Each row is a point on a tangle of strands that fork, close into loops and nearly touch. The rows are in no order.
Two points are linked if the straight distance between their rows is under 53.7. Some points are linked to none.
K919: [ 20, -38, -28,  16,  22, -11,   8,  35,  10, -27, -15, -15,  23,  14,  46,
 -30,  66, -10, -28,  -6]
K550: [  3,  18,  13, -17,  22,  36,  16, -71, -34,  33, -21,  -1,  26, -56,  14,
  12, -25,  -5,  39, -12]
K49: [  5,  61,  14,  -6, -49, -26,  -1,  15, -20, -26,  30,  11, -16,   8, -41,
  34, -44,  11,  19,  55]
K963: [  6,   9,   8, -10, -17, -30,   0,  40, -28, -49,  28,   0,   8,  10, -37,
  -1, -33,  -3, -38,   7]
K108: [  4,  52,   2, -18, -21, -29,  25,  18, -32, -13,   7,  37,  33, -22, -24,
 -14, -20,  -4,  18,  15]
K960: [-10, -12, -47,   2,  20,   3,  36,  20,  12,  11, -29,  14,   7,  -6,  26,
 -24,  73,  -6,  31,  -8]
K416: [-20, -37, -34,   4,   2,  10,  22,  38,   2, -36,  -3,   2,  -3,  22,   8,
  -5,  31, -17, -20, -20]
K745: [  0,  66,  13,  -9, -37,   2,  -4, -26, -19,  19,  12,  16,   5, -15,  -1,
  27, -36,  10,  47,  25]
K885: [  8, -21,  14,  -3,  19,  -1, -29,   0,  -9,  18,   8, -28,   9,   1,  -7,
 -11,  -5, -19, -48, -36]
K410: [-20,  29,  -8, -18,   0,  13,  35, -39,  -5,  49, -10,  26,   0, -42,  13,
   1,  -2,  -2,  50, -10]
K288: [  1, -58,   8,  28,   6,  -5, -19,  10,  60, -10,  -4, -19, -33,  60,  -6,
  -6,  -2,  11, -44, -10]
K458: [-11, -10, -23,  -4,  -7, -11,  29,  52, -22, -58,   9,  11,  13,   3,   2,
 -13,  10,  -6, -17,  -3]
K901: [ 15, -46,  12,  29,   0, -10, -14,  32,  63, -50,  -8,  -4, -26,  45,  24,
 -12,   7,  44, -17,  35]
K210: [  8,  61,   9, -17, -22, -22,  10,   1, -32,   5,   5,  30,  33, -25, -15,
  -6, -23,   0,  26,  18]
K652: [-19,  -4,  -1, -28,  35,  24,   5, -36, -38,  31,  -4, -13,  18, -36, -14,
   1, -11, -27,  -6, -43]
K498: [ 14, -53,  13,  36,   1, -11, -17,  16,  78, -30, -15,  -5, -32,  56,  19,
 -16,  13,  41, -18,  27]
K315: [  7, -23, -22,  -1,  40,  11, -13, -13,   9,  49, -30,  -9,  17, -12,  22,
 -27,  74, -14,  18,  -6]
K292: [  1, -51, -21,  22,  29,  -6,  10,  23,   3,  -9,   0, -32,  13,  26,  31,
 -13,  49, -39, -62, -33]
K676: [-19, -14,   9, -20,  54,  54,  26, -69, -37,  39, -25, -14,  11, -53,  -4,
  14, -19, -18,  21, -22]
K714: [ 40,  -7,  47,  39,   4, -33, -38,  -9,  66,   4,  11,  -8, -30,  30,   5,
 -12, -12,  45, -19,  21]
K892: [ 21, -22,  34,   6,  24, -11, -44, -12,  10,  22,   9, -33,   5,   2,  -2,
 -18, -15,  -1, -51, -28]
K844: [  0, -64,   7,  26,  17,  10, -37, -12,  58,  32, -26, -22, -22,  56,  -2,
 -12,  18,  -1, -28,   0]
K645: [-16, -28,  -4,   8,  10,  43, -34, -34,  33,  63, -40,  -3, -13,  19,   4,
  10,  32,  -7,  32,  19]
K729: [-25,   9,  12, -10,  11,  57,  22, -80, -18,  35,  -8,  -2, -12, -34,   3,
  44, -42,  -1,  52,  -4]
K993: [ 40, -15,  45,  46,   9, -40, -24,  -1,  78, -21,  12,  -3, -40,  40,   9,
 -19, -11,  51, -18,  30]
K395: [ -7, -20,  -9,   0, -15, -12,  11,  49,  -7, -72,  18,  -1,  -8,  17, -12,
   0, -13,   6, -31,  12]
K265: [ 31, -22,  37,  44,   4, -35, -15,  14,  77, -41,   9,  -5, -39,  40,  12,
 -15,  -9,  57, -16,  44]
K174: [ -9,  -9, -19,  -9,  20,   2,  11,  11, -26,  11,   5, -11,  19,  -7,  -1,
 -13,  25, -36, -27, -47]
K423: [  4,  21,  -1, -15,   7,  10,  -7, -19, -17,  32, -14,   8,  19, -34,   4,
  -9,   9,  -7,  22, -11]
K811: [-18, -11,   4, -25,  44,  38,   9, -51, -34,  38, -14, -15,  15, -41,  -8,
   7, -13, -25,   9, -33]
K322: [-27,  46,   1, -21, -26,  12,  28, -41, -15,  28,  12,  28, -10, -30,  -7,
  24, -41,   1,  48,  -2]
K542: [ 16, -14,  15,  21, -22,  -9, -29,  12,  54, -15,   2,  -6, -51,  45, -10,
  19,  -8,  36, -12,  25]
K42: [ 33,  55,  32,  15, -41, -19, -41, -10,   7,   9,  16,  -5,  -6,   7,   9,
  23, -23,  32,  26,  56]
K845: [ 23,  46,  35,   2, -23,  25, -29, -73, -31,  13,  10, -24,   8, -14,  23,
  51, -55,  19,  39,  24]
K637: [-35, -48, -43,  -3,   8,  11,  46,  42,  -5, -74,  -2,  -1,   3,  23,  36,
   2,  29, -22, -22,  -7]
K627: [-46,   4,  -7, -22,   9,  33,  33, -43,  -2,  47,  -6,  19, -20, -28, -12,
  17, -16, -15,  40, -24]
K152: [ 43,  48,  42,  11, -27, -15, -51, -30,   2,  17,  12, -14,   2,  -2,  14,
  15, -31,  29,  16,  45]
K915: [ -8, -49,   3,  17,   3,   3, -20,  14,  36,  -4,   1, -17, -27,  45, -14,
   0,   2,  -3, -42, -18]
K211: [ 14,  27,   3,  -5, -19, -36,  14,  48, -29, -50,   7,  16,  34,  -7, -22,
 -17, -16,   5, -10,  36]
K398: [ 15,  22, -26,  -6,   1, -19,  26,  33, -12, -11, -16,  23,  30, -21,  19,
 -34,  43,   3,  22,   5]
K104: [  4,  39, -14, -26,   6, -30,  28,  10, -42,   1,   1,  21,  47, -28, -11,
 -29,   2, -21,   2, -22]
K683: [ 11, -28, -37,   9,  18, -10,  23,  45,  -2, -46, -13,  -5,  25,   3,  48,
 -26,  59,  -2, -16,  -1]
K69: [-23, -11, -44,  -7,  26,  -1,  46,  19, -15,   8,  -1,   1,  12,  -7,   8,
 -18,  47, -35,  -5, -41]
K424: [-15,  48,   6, -22, -36,  -7,   1, -13, -28,  -8,  35,  17, -18,  -1, -40,
  34, -47,  -1,  17,   9]
K553: [-41, -30,  -9, -13,  34,  41,  -4, -27,  -4,  52, -19, -10,  -7,   0, -17,
   8,  16, -30,   6, -23]
K675: [ 19,  50,  -1,  -3, -24, -30,  16,  34, -22, -23,  -9,  37,  38, -22,  -2,
 -23,   7,   9,  29,  42]
K358: [-39,  -6, -34, -15,  -4,   2,  44,  18, -17,  -9,  17,  23,  -8,  -7, -22,
  -5,   8, -26,   0, -36]
K213: [-17, -27,   1,  -3,   5,  24, -30, -10,   9,  25,  -4, -13, -19,  16, -21,
  15,  -2, -12, -13, -22]
K190: [  1,  46,  23,  -6, -22,  33,  -4, -75, -34,  16,  12, -10,  -1, -18,  10,
  58, -59,  10,  49,  11]
K338: [ 12,  24,  28,   7,  -3,  50,  -8, -81, -28,  26, -12, -14,  18, -37,  31,
  39, -36,  12,  54,  17]
K924: [-22, -48, -16,   7,   9,   8,   0,  23,   2,  -3,   7, -19,  -7,  33,  -6,
   3,  15, -35, -53, -38]
K209: [-21,  -1, -16, -28,  43,  10,  26, -24, -37,  35,  -1, -12,  23, -34,  -5,
 -12,  10, -39,  -6, -49]
K7: [-12,  -5, -45,  -7,  17, -11,  52,  32, -20, -19,   1,   7,  20, -10,  17,
 -20,  43, -27,  -7, -33]
K985: [-39,  -8,   4, -23,  40,  52,  54, -75, -12,  54, -18,   2,  -8, -50,   2,
  21, -24, -13,  39, -13]
K53: [-14, -19,  -4,   5,   3,  34, -29, -21,  24,  48, -28,   1, -15,  14,   0,
  10,  24,  -4,  28,   5]
K644: [ -9, -32, -10,  12,  -5,  25, -30,  -2,  37,  29, -28,  -1, -19,  26,  -4,
   3,  31,   0,  10,   8]
K937: [ 12, -12,  22,  10,  -8, -22, -24,  15,  25, -24,  27, -19, -40,  35, -29,
  10, -35,  19, -45,  -3]
K938: [-26, -18,  -7, -13,   3,  23, -13,  -6, -11,  14,   8,  -7, -15,   6, -31,
  14, -10, -21, -14, -33]
K629: [ 18,  65,  34,   0, -34,  10, -25, -56, -30,  14,  17, -16,  10,  -7,  19,
  48, -55,  18,  45,  36]
K403: [ -9, -39,   0,   3,  20,   5, -17,  12,  -4,  10,   8, -27,   5,  16,  -6,
  -6,  10, -31, -55, -41]
K756: [ 14,  -5,  23,   7, -13, -38,  -7,  40,  11, -61,  33, -14, -21,  27, -29,
   3, -43,  22, -47,  20]
K18: [-26, -42,   7,  -7,  27,  38, -33, -31,   6,  37,  -8, -29, -17,  20, -29,
  19, -10, -24, -24, -25]
K362: [ 10,  20,  15,  -7, -26, -12, -29,   9,  -4, -12,  22,  -7, -23,  14, -35,
  22, -36,  12, -17,   8]
K773: [ 19, -13, -13,  -5,  39,  -9, -13,  -3, -21,  28, -10, -27,  38, -20,  21,
 -32,  47, -27, -22, -32]
K503: [  3,   9,  25,  15,   3,  65,  -9, -90, -23,  28, -10, -24,  -1, -25,  29,
  54, -34,  12,  58,  20]
K39: [-20,  37,  -1, -24, -28,  -4,   5, -10, -28,  -2,  27,  24, -10, -12, -37,
  20, -40,  -7,  17,  -6]
K846: [ 15, -30, -19,   9,  27,  -3, -13,  11,  13,  26, -22, -15,  18,  -1,  27,
 -32,  70, -11,  -1,  -8]
K464: [ 29,   0,  35,   6,   3, -18, -44,  -4,  11,   8,  12, -19,   3,   0,  -9,
 -12, -24,  12, -39, -10]
K581: [-16,  33, -28, -25,  -2, -25,  70,  11, -14,  10,   0,  39,  13, -33,   0,
 -27,  11,  -8,  28, -19]
K527: [ 10,  17,  -7,  -7,  -2, -15,   4,  26, -22,  -5,  -1,  14,  26, -17,  -3,
 -21,  12,  -7,  -7, -12]
K74: [ -1, -71, -11,  31,  20,  -3,  10,  28,  32, -37,  -7, -26,  -1,  47,  45,
 -17,  37, -19, -60, -11]
K690: [-21,  -6, -54, -11,  15, -10,  75,  41, -17, -62,  -5,  15,  21,  -6,  39,
 -17,  39, -11,   5,  -7]
K202: [ 18, -36, -13,  16,  32, -14,  -3,  21,  -7,   5,   1, -33,  27,   8,  30,
 -23,  48, -34, -56, -34]
K917: [  0, -34,   6,  12,   3,  -6, -17,  25,  17, -15,   9, -18, -12,  29,  -6,
  -7,  -2,  -5, -48, -24]
K973: [-15,  32,  13, -12,  -9,  42,  13, -76, -23,  28,   1,  -1,  -6, -31,  11,
  45, -49,   4,  54,   1]
K880: [ 35,  24,  38,  15, -21, -24, -44, -11,  34,   4,  21, -19, -38,  24,  -5,
  20, -31,  38, -11,  31]
K942: [  4, -53,  15,  25,   9,   2, -34, -10,  66,  19, -10, -21, -39,  61, -12,
  -4,   1,  11, -31,   0]
K873: [-53, -26, -12, -25,  48,  41,  24, -36, -15,  48, -10, -11,  -4, -16, -22,
  12,   2, -39,   5, -35]
K871: [ 34,  24,  38,   3, -12, -25, -43,  -5,   1,   2,  16, -16,  -2,   1, -18,
   1, -39,  20, -26,   5]
K381: [-15,  34,  -4, -26, -18, -13,  17,  -1, -36,  -4,  21,  27,   8, -19, -35,
  -2, -29, -14,   8, -14]
K139: [-26,  23,   5, -25,   7,  30,  24, -59, -25,  31,   0,  10,  -2, -43,  -7,
  21, -40, -10,  32, -23]
K653: [-19, -43, -22,   8,   7,  10,   7,  28,   4, -12,  -2,  -8,  -4,  26,   0,
  -2,  29, -27, -30, -28]
K751: [-16,  40, -26, -24, -14, -29,  75,  16, -11,  -1,   2,  51,  13, -31,  -4,
 -23,  -1,  -1,  32,   0]
K276: [-31,  31,  -2, -26, -11,  15,  23, -36, -20,  27,  13,  23,  -9, -29, -21,
  17, -36,  -8,  32, -20]
K887: [  5,  43,  -2, -14, -19, -41,  38,  40, -36, -41,   6,  32,  43, -15, -28,
 -19, -16,  -7,   8,  35]
K168: [ 20,  25,  17,  14, -26,  -5, -38,   4,  15,  15,  -2,   6,  -7,   1,   8,
   8,   4,  26,  20,  29]
K895: [ 24,  35,  30,  -6, -14,  10, -40, -43, -23,  20,   4,  -8,  15, -22,   5,
  19, -38,  12,  17,  13]
K712: [  0, -15, -35,   4,  24,   7,   8,   6,  14,  34, -35,  10,  11, -10,  25,
 -27,  77,  -9,  30,  -4]
K103: [ 28,  -9,  32,  29, -11, -11, -49, -11,  55,  17,   0, -10, -31,  28,   6,
   3,  -2,  35,  -6,  22]
K135: [ -9,  -1,  18,   9,   9,  64, -12, -82,  -8,  40, -19, -17,  -6, -22,  20,
  48, -22,   7,  53,  16]
K921: [-35, -13,   2,  -6,  20,  58,  -8, -57,   9,  63, -30,  -2, -16,  -4,  -4,
  29,   0, -12,  43,   4]
K571: [-29, -16,   6, -20,  55,  58,  44, -79, -24,  46, -26,  -7,   5, -55,   4,
  17, -20, -15,  33, -10]
K43: [ 15, -44, -29,  14,  39,  -4,  -7,  14,  10,  21, -20, -24,  20,  11,  32,
 -28,  80, -23, -20, -16]
K831: [  5, -16, -44,   4,  15,  -9,  36,  41,  -4, -35, -14,   5,  21,   0,  36,
 -26,  59,  -7,  -1,  -7]
K855: [ 23,  31,  20,   1, -33, -29, -19,  26,   5, -34,  26,  -6, -30,  19, -35,
  24, -39,  25, -15,  45]
K179: [  3,  39,   9, -15, -33, -27,  -4,  22, -27, -32,  30,  11,  -2,   3, -52,
  15, -43,   0,  -9,  23]
K810: [ 26,  19,  38,   7, -12,  24, -52, -67,  -1,  24,   4, -34, -15,  -2,  18,
  45, -42,  24,  18,  21]
K775: [ -1, -27, -21,   4,  27,  -2,   3,  18, -18,   8,   0, -23,  21,   5,  11,
 -16,  40, -38, -40, -41]
K208: [-14, -10, -52,  -5,  18, -10,  64,  36, -13, -36,  -7,  12,  19,  -6,  31,
 -19,  52, -19,   2, -23]
K881: [ 16,  -3, -18,   4,   1, -17,  12,  47,  -7, -46, -12,  11,  22,  -8,  23,
 -30,  34,  10,  -1,  17]
K350: [ -2, -75, -10,  30,  22,   4,  -3,  20,  41,  -8, -17, -24,  -2,  56,  23,
 -21,  40, -16, -48, -10]
K997: [  7,  26,  11, -16, -22, -31,  -7,  22, -30, -31,  28,   7,  10,   2, -45,
   3, -40,  -3, -25,   5]
K255: [-21,  21, -25, -10, -13,   2,  43,  16,   4,   9, -10,  42,  -7, -18,   3,
  -9,  20,   7,  42,  -3]
K951: [ 22, -46,  10,  31,   3,  -8, -39,   3,  58,  14, -18,  -5, -16,  33,  17,
 -22,  32,  22, -13,  13]
K329: [-23,   1, -24, -12,  -6,  -6,  33,  29, -25, -21,  16,  19,   0,  -6, -19,
  -8,   6, -22,  -8, -32]
K925: [ 10, -61, -13,  26,  22,  -9,  15,  35,  21, -52,  -4, -24,  11,  34,  55,
 -18,  38, -11, -60,  -8]
K906: [ 37,  27,  41,   8, -16,   2, -59, -51,   5,  26,   9, -25,  -5,  -5,  16,
  24, -34,  27,  10,  24]
K705: [  8,  22,  22,   0,  -2,  37, -22, -61, -17,  34, -11,  -9,  11, -33,  18,
  26, -21,   7,  42,   8]
K578: [-36,   3, -24, -17,  -3,  11,  32,   3,  -7,  14,   5,  23, -11, -12, -22,
   0,   6, -18,  15, -32]
K508: [  9,  51,  -1,   0, -33, -20,  17,  30, -14, -15,  -1,  37,  19, -16,  -6,
  -7,  -3,  16,  34,  45]
K726: [ 13,   8,  22,  -2, -19, -20, -31,   6,  11, -17,  27, -16, -35,  28, -35,
  24, -41,  17, -34,   2]
K414: [-17,  62,  11, -11, -36,   9,  15, -41, -18,  26,  16,  23,  -4, -20,   2,
  32, -42,   9,  59,  16]
K607: [ 36,  -3,  18,  11,  -3, -29, -25,  32,   7, -15,   3,  -3,  17,  -1,   8,
 -29,   7,  16, -27,  11]
K794: [ 16,  77,  29,  -5, -37,  -5, -21, -38, -29,  13,  18,  -1,  15,  -5,   6,
  38, -49,  14,  42,  42]
K772: [ 26, -24,  23,  35,  -9, -22, -20,  27,  67, -42,  -1,  -1, -34,  35,  17,
  -8,   1,  55,  -7,  52]
K868: [ 22, -25,  17,  25,  -6, -15, -26,  23,  44, -16,  -2,  -6, -19,  28,   4,
 -10,   5,  30, -22,  13]
K981: [-30, -39, -45,   1,   9,   9,  42,  40,  -5, -48,  -5,   6,   1,  19,  20,
  -4,  40, -25, -14, -22]
K870: [ -5, -71,  -4,  31,  21,   6, -19,   7,  49,  17, -24, -23, -11,  56,  10,
 -22,  35, -11, -40,  -5]
K275: [ 22,  -6, -16,   2,  15,  -7, -14,  13,  -1,  18, -19,   0,  24, -17,  23,
 -29,  54,  -5,   5,  -9]
K879: [ 10, -27,  15,  15,  -3, -24,  -5,  40,  24, -61,  22, -15, -23,  35,  -9,
  -1, -24,  24, -51,   9]
K601: [ 19, -22,  27,  23,   3, -27, -15,  22,  46, -42,  22, -15, -33,  42, -13,
  -2, -25,  31, -46,   4]
K225: [ -2, -22,  21,  -1,   4,  25, -49, -40,  25,  34,  -5, -30, -34,  26, -21,
  28, -22,   3, -12,  -6]
K609: [ 17,  26,   5,  -7, -16, -22,  -8,  28, -20, -17,   6,  10,  22, -11, -14,
 -14,  -9,   3, -12,   4]
K131: [ 27,   3,  13,  11, -12, -15, -30,  20,  10,  -2,  -3,   0,   4,  -2,   3,
 -17,   8,  17,  -7,  13]
K734: [-25,  25,  -9, -31,  -5,  -8,  27,  -8, -36,   5,  21,  20,  10, -28, -29,
  -3, -25, -21,   3, -35]
K400: [ 43,  44,  31,  22, -35, -31, -37,   9,  15,   0,  11,   0,  -5,   8,   7,
   7, -15,  37,  13,  66]
K73: [-24,  -4, -29, -17,  32,   2,  36,   1, -28,  23,   2,  -6,  18, -19,  -3,
 -14,  27, -42, -10, -51]
K585: [ 34,  10,  34,   6,  -8,  -1, -58, -29,  17,  28,   0, -16,  -5,  -4,  10,
   6, -18,  23,  -2,  14]
K105: [-19,   1,   2,  -8,  11,  39, -12, -39,   2,  47, -21,   2,  -7, -19,  -1,
  16,   4,  -6,  33,  -7]
K539: [ 20,  43,  24,  -5, -34, -22, -30,   1,  -4, -13,  25,  -8, -23,  16, -29,
  28, -44,  18,  -5,  32]
K157: [-10,  -6, -17,  -6, -10,  -3,  10,  36, -13, -27,   8,  12,  -1,   2, -13,
  -6,   7,  -8, -12, -12]
K977: [-11,  25, -30, -20,   6, -15,  51,  14, -19,   6,   0,  27,  20, -29,  -1,
 -27,  18, -17,  16, -28]
K563: [-27,   9,  -4, -26,   5,  14,   6, -22, -33,  15,  15,   4,  -1, -22, -29,
   8, -26, -25,  -1, -42]
K221: [ 16,  35,  12,  -1, -24, -19, -13,  21, -17, -12,   9,  13,  12,  -7, -21,
  -2, -19,   9,   3,  19]
K732: [ 15, -43, -42,  18,  34,  -6,  12,  23,   8,  -7, -17, -25,  25,  16,  48,
 -25,  83, -26, -26, -16]
K923: [-42,   6, -18, -19,   0,  21,  25, -15,  -4,  31,   0,  22, -18, -16, -15,
   9,  -3, -15,  27, -27]
K830: [-33, -46, -29,  -6,  -2,   9,  29,  50,  -3, -88,   7,   0,  -3,  26,  24,
   6,   6,  -5, -26,   4]
K72: [ 37,   5,   9,   9,  -5, -35, -11,  44,  -8, -31,   2,  -1,  34,  -6,   5,
 -32,   7,  10, -27,  17]
K204: [ -6,  18,  13,  -9,   1,  31, -15, -45, -12,  38, -13,   1,   2, -30,   5,
  19, -14,   1,  38,  -2]
K220: [  7, -34,   2,  18,   2,  11, -37,   2,  39,  27, -23,  -7, -10,  24,   9,
 -13,  37,   8,  -1,   6]
K750: [-37, -35,  -2, -11,  32,  48, -18, -40,   0,  49, -21, -19, -11,   8, -24,
  17,   2, -25,   0, -16]
K434: [  0, -22,  -1,   3,  -5, -11, -11,  36,  -3, -26,  15, -10,  -3,  17, -11,
  -5,  -3,  -8, -45, -24]
K866: [  2,  22,  -7, -18,   4, -12,  10,   9, -31,   7,   1,  10,  28, -25,  -7,
 -20,   7, -17,   0, -25]
K75: [-33, -26, -28,  -7,  16,  19,  17,  11,  -3,  22, -10,   4,  -7,   7, -11,
  -3,  32, -28,   0, -35]
K106: [-52,  -4,  -3, -20,  20,  49,  36, -64,   0,  55, -12,  10, -20, -28,  -7,
  28, -22, -13,  43, -13]
K753: [-17,  -2,  12,   2,   6,  61, -19, -70,   2,  50, -22, -12, -17,  -9,  11,
  42, -13,   0,  49,  14]
K243: [-25,   4,  -3, -22,  -5,   8,  -6, -10, -28,   4,  23,   3,  -7,  -7, -39,
  13, -28, -25, -11, -36]
K891: [-17,  -7, -35, -11,   2, -15,  54,  53, -23, -71,   3,  18,  22,  -5,  19,
 -18,  20,  -7,  -4,   1]
K633: [-24, -36, -19,  -2,  -9,   0,  19,  49,  -2, -85,  13,   2, -11,  26,   4,
   5,  -5,   6, -26,  12]
K257: [ 24, -41, -13,  22,  20, -20,   4,  39,  12, -36,  -3, -21,  21,  14,  48,
 -30,  47,  -6, -48,  -9]
K5: [ -6,  -8,  -2,  -6, -15,  -6,  -7,  30,  -9, -22,  17,   1, -10,  14, -25,
   3, -11,  -6, -27, -17]
K945: [-15,  28, -28, -15, -15, -22,  65,  34,  -8, -26,  -4,  45,  10, -24,   1,
 -21,  12,   5,  31,  10]
K472: [ 22, -54,  13,  36,   2, -10, -28,   7,  78,  -7, -20,  -1, -25,  45,  24,
 -24,  28,  32, -10,  25]
K176: [  3, -33, -24,  12,   1,   7,   1,  32,  22, -14, -25,   7,   0,  14,  21,
 -18,  51,   4,   2,   3]
K3: [ 28,  16,  23,   6, -14,  -5, -44,  -4,   7,  20,  -2,  -3,   3,  -7,   6,
  -2,  -4,  18,   1,  13]
K659: [  6,   1,   2,  -2, -18, -23,   2,  48, -14, -57,  21,   3,   0,  10, -25,
  -3, -22,   7, -31,  14]
K447: [-10,  21,   8, -26,  16,  26,  14, -55, -37,  27,  -5,   3,  18, -47,  -3,
   9, -35, -10,  27, -24]
K143: [ 33,  -2,  30,  38, -21, -20, -41,  -2,  70,   3,   2,  -3, -42,  37,  12,
   7,   4,  48,   6,  44]
K474: [  3,  34,  -8,  -2, -23,  -7,   9,  21,  -8,  -3,  -4,  31,   9, -17,  -3,
  -8,   6,   9,  27,  12]
K236: [-31,   2, -38,  -6,  -5,   6,  49,  19,  16,   6, -14,  38, -15, -11,   6,
 -11,  34,  -1,  39, -10]
K905: [ 31,  18,  11,   1, -11, -42,   3,  50, -22, -45,   5,   2,  44,  -6, -10,
 -29,  -9,   7, -27,  32]
K967: [  4,  60,  14, -15, -40, -28,   7,  12, -31, -23,  26,  21,   9,  -2, -45,
  18, -44,   0,  15,  38]
K580: [-13,  25, -20,  -7, -18,  -6,  32,  28,  -6, -17,  -2,  39,   0, -16,  -5,
  -7,  10,   7,  30,   5]
K657: [ 46,  18,  45,  38, -15, -42, -34,   7,  52, -12,  16,  -5, -28,  20,   7,
  -4, -14,  51,  -7,  55]
K665: [-20,  -7, -44,  -2,   7,   6,  49,  25,  12,  -4, -22,  30,   1,  -7,  18,
 -20,  54,  -3,  30,  -8]
K695: [ 10,  41,  14, -11, -18,  -7, -15,  -5, -22,  10,   4,  15,  19, -19, -12,
   0, -22,   3,  13,   4]
K807: [ 19,  37, -12,  -7, -10, -28,  23,  32, -21, -16, -10,  31,  39, -23,   5,
 -31,  21,   3,  20,  21]
K505: [-23,   2,  10, -16,  20,  53,  11, -68, -23,  35, -10,  -5,  -6, -37,  -6,
  35, -37,  -9,  33, -16]
K639: [ 18,  14, -15,   2,  -3,  -8,  -1,  20,  -3,   9, -21,  21,  20, -20,  18,
 -27,  41,   7,  25,   7]
K247: [ 41,  26,  27,  21, -25, -25, -43,  10,  23,   2,   6,   1,  -4,   3,  10,
  -4,  -3,  34,   6,  46]
K991: [-13,   6,  -3, -14, -11,  -6,  -7,  15, -27, -10,  23,   0,  -3,   0, -33,
   5, -21, -17, -24, -28]
K40: [ 27,  17,  33,  11, -20, -43, -10,  29,  19, -47,  31, -16, -31,  27, -32,
  14, -44,  32, -34,  46]

How many points has the smallest loop of links through each point below? Write 0 if it is on no loop.
K350 => 20
K921 => 8
K855 => 9
K398 => 15
K585 => 8
K322 => 12

A tip is a point with one link. Name the tips that can be reached along the links from each point below, in the order of the rows.
K807 => K292, K424, K873, K977
K220 => K645, K143
K887 => K104, K810
K414 => K550
K963 => K49, K871

A fork is a point with three links, a tip a point with one. Leave the first point through the second and follow the links. Name the first fork or tip that comes.
K629 / K794 => K139
K653 / K924 => K871
K807 / K398 => K846
K695 / K221 => K104
K247 / K400 => K906
K424 / K39 => K243
K901 / K772 => K143
